Each row is a point on a landscape with many peaks, with its height.
A climber steps from a point to the highest of its 2 nearest points, and stops where none of them is higher. Distance is the straight distance between rows; heights are no part of it.
zivuf (h 4.34): [-29 -38  36 -35 -14  38 -17  31  25 -33 -44 -24   3 -33  21 -41   2  -8
  13  32 -50  33  41  22]
Vez (h 1.29): [ 19 -14  29 -29  13  54   1  31  24  27 -18 -16   3 -27  -3  16  25  23
 -39  10 -29  37 -34  30]
gerig (h 4.49): [ 44  -6  57  -3 -31 -19  18   4 -12  -7 -23 -10 -53  24 -11  42  -9  30
  28  -8 -42 -44 -44 -41]
veko (h 2.02): [ 13   9 -27  42  -4   2  11  -8 -41 -34  -9  21 -46  39 -24  11  -2  33
  13 -27  23 -19 -13  17]
gunu (h 3.12): [ 12 -42 -25 -17 -13  11  -2 -50  32 -16  27 -33  77 -13  20 -29   5  41
 -22  30   2 -53  20  -4]
dun (h 4.71): [ 45  -6 -17  33 -10 -48 -17 -53  -9  -9   4  -4  18  -3  30  14  32  41
  33  -3 -40 -81   9 -32]
Numet (h 5.19): [-10  19  27  37  10   1 -22  -1 -18 -45 -18   1 -26   5  -3 -32  25  26
  66   6 -19 -47  26 -42]
gada (h 5.11): [  4  10  26  25   4   1  -8 -57  18  15  45  -4  26  25 -29   1 -37  14
 -11  20  22 -41  -4 -82]
gaput (h 4.75): [-11   2  57  -9   7  34 -25  51  10   6 -37 -15 -19 -12 -27   8  16 -25
  15  11 -19  54  16 -27]
kabim (h 5.73): [  6  33  36  17 -36  39   3 -23  28  25  48 -36  29  17 -28   5  37  11
  33  44   0 -38   1 -37]
Pega (h 2.19): [ 35   7 -65 -20  17 -24  19 -15  -9 -21 -10   5 -44  37  10  11  28  25
   2  -8  -2 -23  17  62]
Ris (h 5.94): [-61 -18  10 -42   9 -26  13  21   6   3  -3  12 -23 -12  42 -59 -44 -29
  20  11 -31  23  69   6]
lazep (h 5.54): [-37  25  -6   1 -24 -17 -39  15 -17  -8 -40  31  14  -8  12 -15  16 -35
  52  21  48  54  15  18]
med (h 2.86): [ 10  -9 -16 -41   4   7  39  44   8  16 -12  11 -35   4  13  10   2  66
 -10  27 -16  18  43  12]
rila (h 3.72): [-53  34 -25  -5 -24  -4  17 -29  -2  16  -1  58  35  16  12 -23 -35  16
 -17  13  49 -16  11 -16]
Ginez (h 4.65): [-31   5  -8  13  15   1  -7   5 -10  60  14  42  -1  -5  10  12  -8 -56
 -27 -35 -16  65  -2  38]
Gopim (h 5.06): [  5   4 -59 -18  48 -52 -11  -7 -12 -38  10  -8 -22   6  39 -19 -13 -36
  37   2  33 -21  38  -2]
riba (h 5.03): [-34  24   5  43  13  -6 -12   1 -40  25   9  40 -41  -5   0 -18 -32 -46
   8 -36   7  27 -13 -17]
faden (h 6.66): [ -9  29 -10 -19   2  32  17  13  -9 -13 -30  45 -67  36 -10  19 -28  17
 -12  -6  41  -9 -30  10]
morob (h 5.45): [-21  16  44  21  -4 -10 -25  -6   6 -49 -12 -26  -9 -12  -2 -53  30  -4
  66  20 -37 -40  37 -40]
Kopel (h 4.08): [ 27  11 -19  48 -37  13  -9  -6   6   1  20 -44  19  32 -65  28  27 -18
  17  22  54 -17 -19 -44]
mipup (h 1.60): [-20  16  -1   7  17 -20  32  20 -14  63  21  38 -45 -16   4 -16  -1  40
 -20 -10 -55  22  35 -12]
Tibut (h 4.92): [ -4 -15 -12  39   3 -12 -21  31 -41 -15 -23  10 -40  37 -23  24   1 -44
  43 -36  21  42  34  36]
miz (h 2.30): [-16 -21   4  -9  29  43 -31   9  10  -3 -29  22   5  -5  14  19  15 -47
   2 -15 -11  42 -19  76]
kebi (h 4.32): [ 27   4 -41  31   9   4 -21 -35   4 -21  18 -23  43  -7  -7 -11  26 -18
   0  10  27 -39  -5 -18]
tidof (h 5.70): [  6  23  21   2 -21  62  10 -17  31  35  17 -19  68 -17 -36  -4  34  13
 -41  19   1  -3 -33 -14]
bubi (h 3.78): [ 44  -8  -6  19 -24  -4  11 -25  15  36   1   4  28 -15  15  35  26  91
  -7  26 -42 -41  18 -26]
rebif (h 4.73): [-36   6  11   7  -2  26  -8 -32  25 -30  11  -3  32 -26  14 -56  -8   4
   8  10 -13 -41 -12 -22]
Ror (h 4.82): [ 34 -10  21  -2  22 -21 -12  22 -21 -62 -27  -5 -74  33   3  19 -15   0
  49  -4  -2 -18   3  -3]
nele (h 0.20): [ -5   3  -4 -38  33   9  15 -41  18 -37  20  29   7  -5  36 -22 -47  22
 -26   4   7 -60 -20   1]
mut (h 5.51): [-57  -6  49   1  11  28 -52  18 -19  26 -23  47 -26  -9 -13  14 -26 -68
   8 -26   4  42 -40   5]
vipa (h 4.76): [-16 -29  17 -48  33   9  -1  39  10  15 -18   0  17   3  27  19 -32 -54
 -16  -9  26  68 -17  10]
lon (h 4.61): [-11  11   1  22  11  19  -5 -22   3 -21  -6  22 -15  20  -4  -6 -17  42
  16  18  24 -39   5 -44]
tiz (h 5.35): [  0  10  46   2 -29  34   6 -18  45  10  17 -23  32   2 -22  -2  37  46
  19  41 -33 -40  -2 -19]
kip (h 3.35): [ 11 -19 -38   1   0   8   9 -49  12  10  35 -11  87 -35  17 -27   1  29
 -34  11   0 -36  27   3]
mese (h 5.08): [-46   6   8  16  -8   8 -18 -20  17 -35  -5 -22  19 -22  15 -63  -4 -18
  39  21  -8 -35  19 -41]
muk (h 6.77): [-28   8  11 -12 -26  -2  17  57 -15  40 -19   3  38 -15   5   0 -23  -6
  -4  16  56  68  -3 -69]
tirus (h 5.99): [ 27 -35  13 -13  39 -19 -25  31 -10 -27  -9  -7 -32  14  14  30   7 -32
  29   4 -23  26  33  24]
lek (h 2.65): [-14 -24  54 -13  34  42 -33   9  12   0 -23   5 -12 -21   4  10  15 -35
  -1 -12 -36  23 -28  46]
Fiz (h 2.14): [ 30   8 -10 -16   3  37  26  -8  11  30  12  26  23 -21  -5  17   0  67
 -60   6 -19  -8 -19  14]
rekiv (h 5.90): [-29 -13  28   3   3  14 -43  -2  -5  11  -9  23  12 -12 -10  12 -25 -85
 -10 -25  24  50 -60  29]
zatav (h 2.55): [ 32 -26 -17 -16  -4 -15  25  29  13  27  24 -21  20 -27  16   9  10  55
 -21  27 -21   9  22 -29]
bubid (h 5.18): [-46 -39  20 -73  10  -8  24  43   8  14 -13 -16  30 -12  48 -11 -35 -29
  -9   1  15  68  20   7]
soko (h 7.21): [-16   6 -11  19  17 -18  10  40 -14  28  17   8 -23  -3   2  -7 -31 -11
  -2   8   9  28  17 -73]
vuleg (h 3.62): [ 33   2 -15  16  -8 -11  16 -13 -17  18  -2  22  -5 -13  29  16  27  78
   5  -2 -59 -36  11  14]
Paf (h 5.16): [-28  15  -8  15   3  22 -11   1  -8  42 -14  12  20 -30  17 -21   5 -23
 -10  -9  -8  48  -2  20]
pabi (h 5.02): [ 12 -20 -20  26 -12 -26 -11 -50   7  -7  23   4  21 -17  37 -17  16  65
  28  22 -36 -73  45 -20]
radub (h 2.67): [ 34  -8  18 -38   9 -15   3 -18  41 -46  -3 -27  12   0  23   8   7  23
  20  32 -12 -59 -20 -15]
ses (h 4.94): [ 21  -7 -22  -1  38 -42 -13   8 -24 -65  -4 -11 -60  22  17   3 -21 -31
  43  -2  14 -19  15  -9]
vezat (h 4.66): [-36  29 -15  20  24  -4   6 -19 -15 -19   0  44 -39  17  19 -33 -15  15
  26  -7   5 -38  21 -11]
pono (h 4.81): [-16  -3 -31  18   1 -25 -24  32 -30   6 -30  27 -22  61 -17  38  34 -65
  40 -30   8  45  67  48]
sab (h 5.05): [-16  15   9  32  12  -1 -36  15 -53 -24 -38  23 -36  33  -3 -10   8 -31
  50 -27   2  17  30  18]
geruv (h 6.26): [-24  16   3 -18 -12  10 -31   3 -14   8 -18  32  25 -11   5   8 -30 -51
 -11 -11  59  55 -63  29]
gam (h 3.14): [-18  35 -62 -22  -5 -40  35  -5  -9  47   5  28  24  17 -11  -9  -4 -16
 -49 -14  36  27   7   8]
Gar (h 6.22): [ 27  -5   5 -10   5  26   9  32   5 -30 -30 -12 -38  21 -21  29  -4  36
   6  29  22  -8 -22 -32]
pib (h 3.97): [ 13  14  -7  40 -45  21   1 -11   6 -14   9 -24  11  23 -63  31 -12 -26
 -20  -1  65  -7 -46 -33]
Sape (h 6.76): [ 45   8  -8  14 -19  14 -16 -12  18   9  28 -70  46 -19 -23   5  82 -19
   9  14 -19  -5 -22  17]
gol (h 4.37): [-14 -24   7  30  19   6 -11  43 -14  69  21  29 -12  -6  -8  29   3 -37
 -21 -24 -36  77  21  16]
disub (h 5.36): [ 21  18  26  54 -17   3  -7 -49   5  36  52  -8  18  25 -51  10  -1  17
  -3  27   4 -30  -1 -78]
fene (h 1.98): [-42  -5  -4 -35  27  10 -32   8  12 -15 -32  22  18  -3  42   2   5 -64
  24   2   9  37   9  72]
kol (h 4.04): [ 11  21 -16   6   2  13  16 -14 -15   4 -11  36 -23   6  14  -9  39  74
   1 -15 -46 -29  11  45]
Bav (h 4.01): [ 39 -32  57  10   2  -7  -9  60 -21   7 -15   0 -62  10 -24  48   0   2
  15  -3 -46  49  30 -24]
kena (h 4.51): [ 69  -2  -2  15 -32 -41  -2 -37   1   3   4 -37  14   7   6  39  38  13
  29   1 -40 -72 -18 -27]
paru (h 3.13): [ -4 -18  70 -49  40  14 -29  -8  37 -26   3 -19 -19 -15  14   5   5 -40
   4   1 -42   0 -47  25]
Fevo (h 1.64): [ 31 -14  22 -25   4  41   7  17  -1  18 -12  12 -38 -10 -11  45   2  31
 -43  -8 -24  35 -45  45]
dosed (h 0.41): [-35 -27 -13 -37  -5   4  38 -16  17  -8  11  14  10  38  28 -12 -58  59
 -17  27  27 -38  40 -22]
vugin (h 1.39): [-33  -1  49  -4  35 -12  -1  11 -20  48  26  51 -54 -34  11 -11 -30   9
 -10 -27 -63  25  11 -16]
posus (h 3.68): [-10   5 -69  -1  -9  -6   2 -36  -2  30  34  -5  62 -42  30 -46  18   4
 -34 -10  -9 -13  41  30]
Sedo (h 1.01): [  8  -5  41  -8  25 -12   4  24  13  29  38 -30   9 -40   3 -14 -13 -22
 -19   7 -36  26 -10 -47]
sadiv (h 6.57): [  8  13   8 -26 -16  23 -10  38  30 -16 -22 -73  22  11 -19   9  38 -44
  32  36  36  18  -8 -22]
vuz (h 7.01): [ 40  -6 -17  -8  10   4 -28  -2  26 -19  10 -77  40 -15  -3  -3  53 -41
   7  11   6   0 -14  28]
pomu (h 2.75): [ 35  -8 -43 -37  22 -24  52  28 -11  34  37  -1   9  11  -1  20 -29  21
 -59   0  14  22  12 -20]
nama (h 5.04): [  5  18  17  54 -23  32   6  -1   4  47  21  -2  15   9 -55  15   8  21
 -25  18  12   6 -22 -74]
taf (h 4.79): [ 34   3  19  56 -20 -23 -10 -47 -31 -44  14   3  -2  30 -22  -4   7  20
  27 -29  -7 -75 -36 -10]
dubu (h 6.64): [-16  33 -40 -26 -11 -12  -9  -6 -18   5 -12  27  44   2  17  -4 -10 -34
 -17  -6  65  42 -34  37]
Gaf (h 4.36): [ 45 -28   9  30 -21 -57  14 -14 -35   0  26   8 -35 -13   2  47 -29  12
 -16 -63 -31  -2 -11  53]
Dav (h 6.32): [ 32 -55  36  19  15  -4 -22  20  -9 -11  -2 -17 -24   9  -4  42  17 -17
  16 -26 -39  30  -8  49]
vakib (h 1.90): [ -9  20 -28 -17  15 -38  47   3  10  52   8  27 -33   4 -10  -6  25  58
 -30  -6 -62   8  43  24]
Dovu (h 4.21): [  9 -25  -7  34 -15 -13  20  18 -19  32  16  15 -48  23 -35  57  -8  -5
 -32 -59   0  52  13  78]
reto (h 3.75): [-20 -32   9 -12 -34  39   1  38  15  -5 -36 -32  18 -26   8 -45  17  27
  10  44 -33  21  40   4]
lesam (h 4.17): [  1 -20   9   8  32 -11  -3  53 -11  48  14  10 -33  -3  -2  24  -1 -27
   2  -5 -41  71  45  -4]
tefa (h 4.35): [ -5  27 -41  11  12  27  -8 -56  -7 -35  -6  33  35  -5  16 -23   2  11
  -7  -7  23 -51 -15  40]
kel (h 2.97): [ 12  27 -75   3 -11   2  22   4 -14  34   3  21  18  13 -12  11   7  -3
 -45  -6  38  19   0  21]
Nifum (h 3.60): [ -1   2 -45 -40  22 -12  19  25  17  24 -33  -3 -27  34   0  28  13 -10
 -19   2   3  47  34  53]
Lugen (h 6.34): [ 13  -7  12  42  13 -29 -11   2 -15 -27  28 -13 -43   1 -19   2 -37 -46
  14 -22   9  -1 -27 -28]
vopo (h 5.92): [ 39   5  28  18 -19   3   9 -43  -8 -23  41   3   9 -16 -56  13 -20 -21
 -44 -19  -3 -39 -66   7]
tuti (h 5.78): [ 50  -5 -28  33   7 -16 -23 -25 -20 -10   5 -25  12 -20  10  -2  65  18
  20 -13 -31 -28  -1  34]
kosal (h 4.67): [ 54 -10  46  -6  -4 -27  -5  20 -17 -50 -41  -6 -61  33  -7  31   5  22
  51   0 -31 -35 -15 -18]
Maso (h 4.20): [ -7   4 -66  25   0   0 -20 -32  -1  -9  11 -10  42 -16  26 -34  17 -10
   7  10  36 -39  26 -14]
gepe (h 2.80): [ 38  -4 -55 -18   2 -19  43  17 -17  17  32  -5  -8  22 -18  37 -48  -4
 -58  -8  45  27  -7 -12]
vaf (h 3.93): [ 14   3   1  56 -48  12  10   0  -9 -11   7 -16 -16  -2 -63  30 -33 -26
 -32 -26  63  19 -40 -16]
gel (h 4.48): [ -7  19   2  58 -17  35 -22 -22   4  -9 -22 -17  22  16 -28 -13  55  39
  39  25   9 -30  13 -31]
popo (h 5.93): [  2  18  19   4 -17  15   8 -14  33   7  50 -57  49  14 -17  -8  26 -17
  28  38  20 -32   8 -54]
dak (h 4.98): [ 19  13  41  38   3 -19 -17 -20 -19 -44 -15   3 -23  29  -5 -11  21  39
  61  -4 -26 -76 -10 -34]
Mase (h 4.29): [-62  15  41 -20 -10  33 -11  -6   4  27  -3  19  39 -51   8 -45 -27 -20
 -30 -10   5  11 -37 -26]
lepe (h 4.69): [ 23   1 -11  60   2 -17 -15 -44 -51 -52  23  17  -9  15 -10 -22  -6   5
   7 -51  -1 -62 -32  26]
tem (h 4.57): [ 30 -19  38  39 -15 -37 -18 -16 -22 -63  -5 -18 -31  18 -14   9  -8  12
  29 -62  -2 -38 -44  54]
sef (h 6.59): [  5   2  37  26  23 -27 -13  12 -16 -20   8  -5 -54   1  -9  -8 -22 -18
  28   3 -15 -19 -12 -65]
zabed (h 4.00): [  2   8 -78  14 -10   7 -12 -12  -7  17   2  -6  35 -22  17 -23  51   8
  -4  -2  22  -6  30  27]
fop (h 5.63): [-26   9 -16 -20 -13  16  -5  20  14 -26 -45  -7  26  -3  15 -11  -9  -2
  22  27  55   7  -5 -15]
masu (h 0.88): [ -5  -4  17  10  14 -24   2  24  10  23  41 -54  34 -35   3 -27  -8 -53
   5  14  -8  28   7 -78]
vika (h 5.50): [-27 -28  -3 -46  30 -27  14  45  13  15   7 -16   7 -16  46 -23 -30 -36
   2   2  -4  44  48  -2]
mip (h 0.31): [-12  -5 -33 -41  19   1  25 -29  19 -32  13  23   9  22  36 -17 -41  47
 -14  20  19 -56  22   5]
baz (h 5.83): [-67  -1  53  -8   5  26 -22  30  -3  24 -26  30 -26 -32  13 -34 -18 -27
  17   1 -40  36  40 -12]
biviz (h 4.46): [ 42 -24  33  30 -25 -42   5  -9 -24 -29   5  -7 -50  -3 -11  42 -35  17
  -4 -57  -8 -15 -35  29]
Seb (h 4.11): [ 43   7  21  30 -30 -14   7 -30  12  47  26  -9  37 -20  -2  28  37  48
  -4  14 -64 -38  -8 -49]
Nopar (h 5.43): [-25  23 -26 -29   4  -3   2  21  -5 -27 -44  14 -12  31  14  -5 -17  -9
  30  14  68   7   1   1]
moni (h 4.25): [-42 -12  28   7 -44  58  13  -3  34  34 -14 -15  58   7 -21 -14  -2  48
 -20  39  23   2   5 -51]
diba (h 2.28): [ 21  13 -46 -38  23 -53  42 -16  15  34   9  19 -25  10   3   8  28  39
 -36 -18 -43  -3  22  49]
Sege (h 1.93): [ 21   7  -2  55 -13  39  -6 -23 -22 -18  -8  19  -9  31 -37  16  11  46
 -10 -16  15 -33 -29   5]
Vive (h 4.93): [-34  18  20 -14 -16  64   0 -15  20  18 -12  21  49 -28 -10 -16  -2  17
 -48   3  13  -4 -45 -13]
zas (h 1.21): [-24  -8  45 -11  36  -3  -4  16   1  32  25  16 -24 -47  20 -24 -27  -1
 -16  -9 -51  18  -5 -29]
Pesut (h 2.49): [ 36 -10 -14 -30  19   1   2  -4  21 -53 -19 -11  -7  -8  29  12  17  44
  12  24 -16 -36  -8  22]
tiv (h 6.13): [-24  19  14   6 -23   2   0  12  24   5  23 -51  50   4 -20 -19  12 -41
  30  33  43  -8   4 -80]
vefig (h 4.84): [ -5  -7 -14  14   8   2 -11 -23  12  -4  17  -8  28  24   1   2 -28  30
  -2  31  46 -34  22 -67]
Pades (h 5.91): [ 10   7 -15   8  16  17   5 -13 -11 -10   9  11 -12  -3  -2   3 -22  -5
 -29 -12  12  -1 -34   7]
dazo (h 6.60): [ 27 -32  45  21   3  -3 -22 -15  -4 -20  12 -18 -16  -5 -11  24   1 -27
  -5 -44 -34  11 -45  66]
Nolus (h 6.36): [ -4  27 -64 -25   1 -43  -7 -26 -20  -3   9  20  46   3  22  -9 -10 -67
 -16 -12  64  26 -17  39]
Zun (h 4.85): [ -8  -1  20  21 -20  44 -12 -38  38 -18 -19 -16  18  13 -23  -6  42  66
  23  41  -3 -46  12 -11]
Beni (h 2.62): [-55  18 -10 -59  18 -32  10  12  19  16 -44  37 -11  32  18  -5 -21 -40
  -4  -5  23  43  10  42]
Ginu (h 4.33): [ 65  10   8  14 -43 -16   0 -36  20  32  30 -39  38   0 -11  40  54  26
  12  22 -39 -55 -13 -28]
vetif (h 0.50): [-52   2 -20 -33 -16   3  37  23  11   5  -4  23 -16  14  17 -31 -32  34
  -5  20  11 -16  42 -25]
kofir (h 6.27): [ 46 -11  46  30 -18 -16 -13 -23 -11   1   4 -34   6  -9 -13  24  42  -4
  -1 -45 -72 -10 -49  53]
lop (h 3.98): [  5  -2 -23   2  16  -6   7   6  -7  16  -9  27 -40  36 -10  27  12 -18
 -14 -31 -14  37   9  79]
ziloz (h 5.24): [-40  18  -4   8  18 -10 -32  13 -26 -21 -35  19 -18   5  24 -13  -3 -58
  54  -3  11  26  45  12]
dufa (h 6.80): [ 24  -4 -31 -16   2   6 -20  16  21 -22 -13 -70  35  -5   4   1  38 -37
  10  20  43  13 -10  -5]
bedas (h 6.16): [ 19   2  13  13   6   0   2 -24  -5 -28  29 -10 -24  -5 -20   7 -30 -34
 -26 -23   4  -9 -56  -8]
femum (h 4.22): [ 34  -5  38 -16  -3 -14  12 -17   4  -5 -15  12 -27 -13  25  29  -2  42
   7  -2 -55 -48 -44 -17]
donu (h 4.24): [ -2  23 -16  44 -25  29 -19 -13  11  -5 -25 -17  39  18 -36  -1  38   0
  24  34  50 -11  -8 -40]
Dipuv (h 6.15): [-14  32 -82  17  -7 -63 -15 -27 -29  11   8  15   4  18   2 -12   8 -75
   1 -26  49  16  10  31]
doza (h 5.22): [-32  27 -62 -36  10 -53  -1  -2  -5 -20 -19  15  -4  26  27 -27 -14 -39
  33   9  57   1  35  10]
vimum (h 4.86): [-32  32  -4  16  30 -26  -3  -9 -31  -3   6  39 -53  14   9 -29 -33 -24
  18 -24  -2 -14  12  -5]
bugag (h 6.90): [  8  -5  30  -8  24 -27  11  39  -4   2   5   2 -55 -11   7   1 -36  15
  11  18 -20   2  18 -59]
Pur (h 5.75): [ 10   5  10   6   0 -26 -13   3  17 -27  20 -53   7 -17  -4 -24  41 -17
  58  30 -19 -29  23 -48]
buvaz (h 3.49): [-54  -4 -30 -21 -37 -23  32 -39 -17  23  14  32  72  29  15 -23 -41  24
 -19  10  72  -5  35 -34]
kun (h 5.69): [ 34  15  25  21  -2  14   9 -46   2  10  51   7  42 -23 -40  -1  -5 -22
 -46  -1 -21 -37 -48 -21]
sifev (h 3.83): [-23  15  45 -27  21  27  -8 -17   5  20  19   5  33 -47  -8 -23 -32 -48
 -56 -21 -10   9 -64 -14]
gokin (h 6.30): [-20   1  35 -10  29  28 -22   4 -26 -21 -23  30 -63   8   0   3 -12   1
   7 -44 -12  -6 -35  40]
bup (h 4.78): [-31   8  33   7   3  28  -6 -60  23  -5  30  18  43 -26   7 -43 -20  26
 -23  11 -23 -58  -9 -24]
papu (h 0.67): [-29 -34 -25   1 -15 -24  19  -9   1  14  41  -5  42 -17  36 -49 -33  21
 -12  19   1 -22  50 -54]
tuzod (h 2.84): [  5 -34  -2 -28   1 -19   6 -25  43 -38  20 -30  31 -11  34 -21 -11  32
  13  36 -19 -54  11 -27]
zopa (h 4.43): [ 21 -24   7 -38  38  -8   5  31   9   9  19 -13 -12  -3  18  21 -41 -34
 -36  -9   5  43 -28  12]
Lopa (h 4.58): [ 10  27 -37  34  22  -5   0 -58 -33 -37  18  37   2  12   9 -20  -3  10
   0 -30   3 -65 -15  32]
lub (h 6.01): [ 57 -21  17  36  -7 -36 -31 -15 -22  -6  -2 -39   8  -9   1  13  49   8
  26 -35 -58 -11 -20  43]
teko (h 4.68): [-36  23  37  28 -31  54  -1   9  26  33 -11  10  21   8 -43  -4  11  26
  -1  29  22  -1 -10 -69]
Pudit (h 2.10): [ 10  21 -53   7  10 -21  18 -12 -24 -23 -21  22 -53  55 -12   5  10  10
   8 -21  20 -21   3  53]
Legag (h 5.10): [-25 -19  26 -45   6  18 -18  27  10 -51 -41   2 -32  -7  34 -21 -11 -16
  32  23 -37  18  73  24]
Disov (h 5.62): [ -1  -5  16 -28  32  -6  -7  38   0 -18 -25  10 -45   8  18   8  -2  -8
  27  10 -19  37  67  14]
Ziza (h 6.28): [ 17  10   5  -7 -17  38   8  -2  42  26  27 -62  70 -29 -24  -6  51   1
 -24  24 -15  13 -23   2]
Dus (h 6.31): [-30  10  18 -20 -16  -4   9  12  11   0  15 -40  65   1  -4 -17 -12 -43
   8  11  56  11 -25 -81]
kiku (h 6.35): [-77 -22  33 -27  -2   5 -12  33   0   3 -18  22 -15 -31  38 -57 -45 -37
  19  11 -38  30  42   6]
Nur (h 5.30): [ 18  13  20  25   3   6  -3 -60  15   8  47  11  56 -31  -7 -17   2  17
 -25  15 -38 -56 -18 -28]
vev (h 2.18): [-62   4  -8 -50  15 -16 -17   1  25  11 -34  52   4  18  28  -3   6 -56
   8 -10  -4  37  21  76]
tozun (h 6.12): [ 52   2  26   0 -23  -6   0  26  15  -9   7 -65 -15  11 -36  33  53 -24
  35  25 -17  10 -21   4]
zuv (h 6.67): [ -6 -17  25  -6  25   9 -10  16 -26 -26 -24  33 -80  46 -12  26 -27 -10
  18 -41   0  15 -10  59]
fon (h 4.19): [ 17 -35   3 -22  31   9   3   8   5  20  24  15 -10  -6   0  38 -43 -41
 -65 -29 -10  45 -36  51]
bizap (h 2.85): [ 30   8 -65   0 -20  -5  32  13 -19  28   6  -4 -14  23 -26  36 -20 -14
 -45 -18  50  41 -14  25]
rikun (h 2.31): [ 51 -15 -29 -21  23 -13   4   2 -12 -29 -19  -6 -39  17  21  33  16  27
   9  -1 -14  -9   0  57]
figi (h 3.87): [ 12  -7  32  73 -37  -3   7  15  -6  -6   7 -24 -34 -14 -65  43 -18  -6
 -20 -57  40  34 -19  15]
Somo (h 0.58): [-48 -15 -41 -17 -19 -21  39  20  -8  22   9   0  10  -1  20 -47 -24  14
  -6  18   4   2  59 -29]
viv (h 3.09): [-33  19 -43 -47  21 -49  23  10  23  19 -63  29 -26  45 -17   8   5 -15
 -22 -13  19  37  19  34]
buz (h 3.99): [-52  10 -60   7 -30  -3  -1 -31  -7   2   5  27  49  -4  31 -50  -9   4
  16  17  38 -32  33  -1]
gubi (h 4.31): [ 13 -27  65  -9  16  27 -24  61   9   7 -25  -4 -38   4 -20  41  22 -13
  10   8 -41  61  32  -4]
nat (h 6.33): [ 23  19  22  -9 -14  30   8  26  22   7  13 -62   2   6 -42  17  32 -27
  11  25  12  14 -27 -14]
novuz (h 5.61): [-14  17 -19  -1  21  14   8  -1  -5   9   5   5   4 -12  23 -21 -13  -5
 -10  -2   7  10   1   2]
Tesi (h 0.27): [-21  27 -60 -39 -35  16  15  10  11  12 -49  12  36  10  12  -2  31  18
  -7  12  54  35   5  62]
rut (h 5.95): [ 42   0  19  15  -7 -33 -11   5  -2 -24   9 -50 -17   2 -18  15  39 -17
  54  10 -19 -17 -10 -27]
zavif (h 5.20): [-46  -2  52   5  -6  28 -38  47   6  10 -42   0   4 -25  -3  -7  12 -45
  28  16 -19  61  40 -27]
babo (h 0.87): [ -5  11   8 -13   4  54   0  26  14   4 -50   3 -11 -15   4   2  26  35
  -8  12  -8  27  -5  35]
fanug (h 3.80): [-42 -30  16   6 -59  47   8  17  25   7 -29 -23  38  -6 -14 -44  14  36
   5  51 -14   2  22 -34]
zet (h 4.47): [ 47  -8  -7  44 -34 -23   2 -38   5 -58  35 -52   0   3 -52  21   6 -32
  11 -23  45 -41 -32   7]
tes (h 6.91): [ -9   9  -1 -12   7   8   5  27 -25 -11 -39  31 -86  48 -19  30 -36 -14
   7 -23  37  18  -9  29]
kesu (h 5.44): [ 10  -8 -34  23   6  -3 -12 -36   1 -29   5  -7  20 -29  37 -31  49  36
  24   4 -29 -51  29  20]
Zopu (h 4.83): [-35  14  -2  -2   9  41   8 -31   1 -10 -17  49 -16  -8  19 -37  10  65
   5  -2 -27 -54   7  29]
sud (h 3.15): [  4  -3 -10 -60  20   3  34  40  26  23 -23   8 -34   9  12  18   6  35
 -21  13 -25  44  36  48]
fabig (h 5.23): [-53   9  29   3  12   6 -25  16 -32  20 -12  49 -50   3  -8  -1 -52 -56
   5 -29  13  36 -26 -10]
luz (h 2.60): [-38   7 -12 -35  -1  48  11 -13  13  18  -5  18  42 -47  31 -41 -12  14
 -51  -7 -17   7 -15  58]
balof (h 4.28): [ 31 -45   2  38  -7 -35  10  13 -15   1  32  -2 -43   3 -12  65 -21 -17
 -18 -60   0  41  17  63]
dafo (h 4.44): [ 40  -9 -33  41 -13  -8 -17 -35  -9 -43  23 -41  20  -7 -29   8  16 -49
  -6 -19  35 -22 -37  15]
lilo (h 4.50): [ 29  -4  15  58 -25 -26  -7 -20  -9 -71   9 -46 -21  15 -43  11   1  -9
  17 -59  42 -29 -28  40]
Vifa (h 3.74): [ 38 -17  51 -47  19  -8  -5  -6  23 -14 -15 -11 -23 -18  27  29   2   9
  -5  -1 -61 -13 -47  23]
Paku (h 2.68): [ 26 -15 -29 -11   0  -8  25  22   9  10   6   0 -10   4  14  15  -3  70
   0  39   2 -18  41 -35]
nido (h 6.54): [-43  -7  23 -15 -28   4  19  33   3  10 -10 -10  49   4  -5 -11 -23   4
  -4  19  63  23  -9 -87]
lipe (h 6.99): [-28  26 -17   7  -8 -21  14  48 -24  48   1  14   1  -7   9 -11 -22 -23
   4   4  34  59  17 -54]
vapig (h 3.31): [  5   1  19 -34  29  38  -3 -12   9   9  11   6  33 -41  15 -12 -13 -12
 -61 -15 -22  11 -50  37]
salu (h 2.63): [ 42   1 -64 -46  14 -26  51  11   8  34  23  12  -6  14   8  24   4  51
 -54   8  -2   0  23  17]
zonu (h 5.72): [-16  18  15 -14  29  33   1 -25 -17 -15 -12  48 -41   0   7 -12  -7  33
 -12 -31 -23 -36 -38  43]
niti (h 5.85): [-41  11 -14  -8 -39  -9 -11  22  -5 -16 -29   3  49 -15  20 -34  -5 -10
  34  37  61  28   9 -16]
Mosif (h 3.96): [ 45 -21  17  21  13 -36  -2  51 -23  34   6  -6 -38 -10   0  40  16   6
  17   3 -53  54  43 -20]
Meti (h 6.40): [ 23  -3  12  12  -5  28  10  16  -5 -26 -22  12 -67  35 -37  35 -23  31
  -5   4  41 -18 -39 -30]
Tul (h 2.39): [ 27 -14  -6 -16   0  12  36  16  16  42  26   3  30 -27   4  14   4  73
 -55  16 -21  10   3 -18]
sakuv (h 1.88): [ 54  -5   2 -29  10  11  24   0   1   8  10  15 -15  -8   9  36 -16  49
 -55   3 -23  -2 -42  27]
pogib (h 3.33): [-38  17 -46 -28 -25 -43  44  -4 -23  47  19  25  65   1  10 -20 -15  -3
 -36  -8  54  24  26 -28]
Fis (h 0.52): [-16  13 -32 -28  -8  42   0  12  13   8 -43  -3  26  -8  19   0  22  13
 -19   6  18  31  -7  60]
gom (h 0.77): [ -7 -22 -17   1   6 -30   5  -4   9   5  52 -43  55 -41  25 -47  -5 -19
  -5   8  -2 -13  24 -58]

Where does a climber stop that starts at each point below?
babo => Nifum
bubi => dazo
fon => kiku
vuleg => tes
reto => dazo
luz => vuz
paru => niti
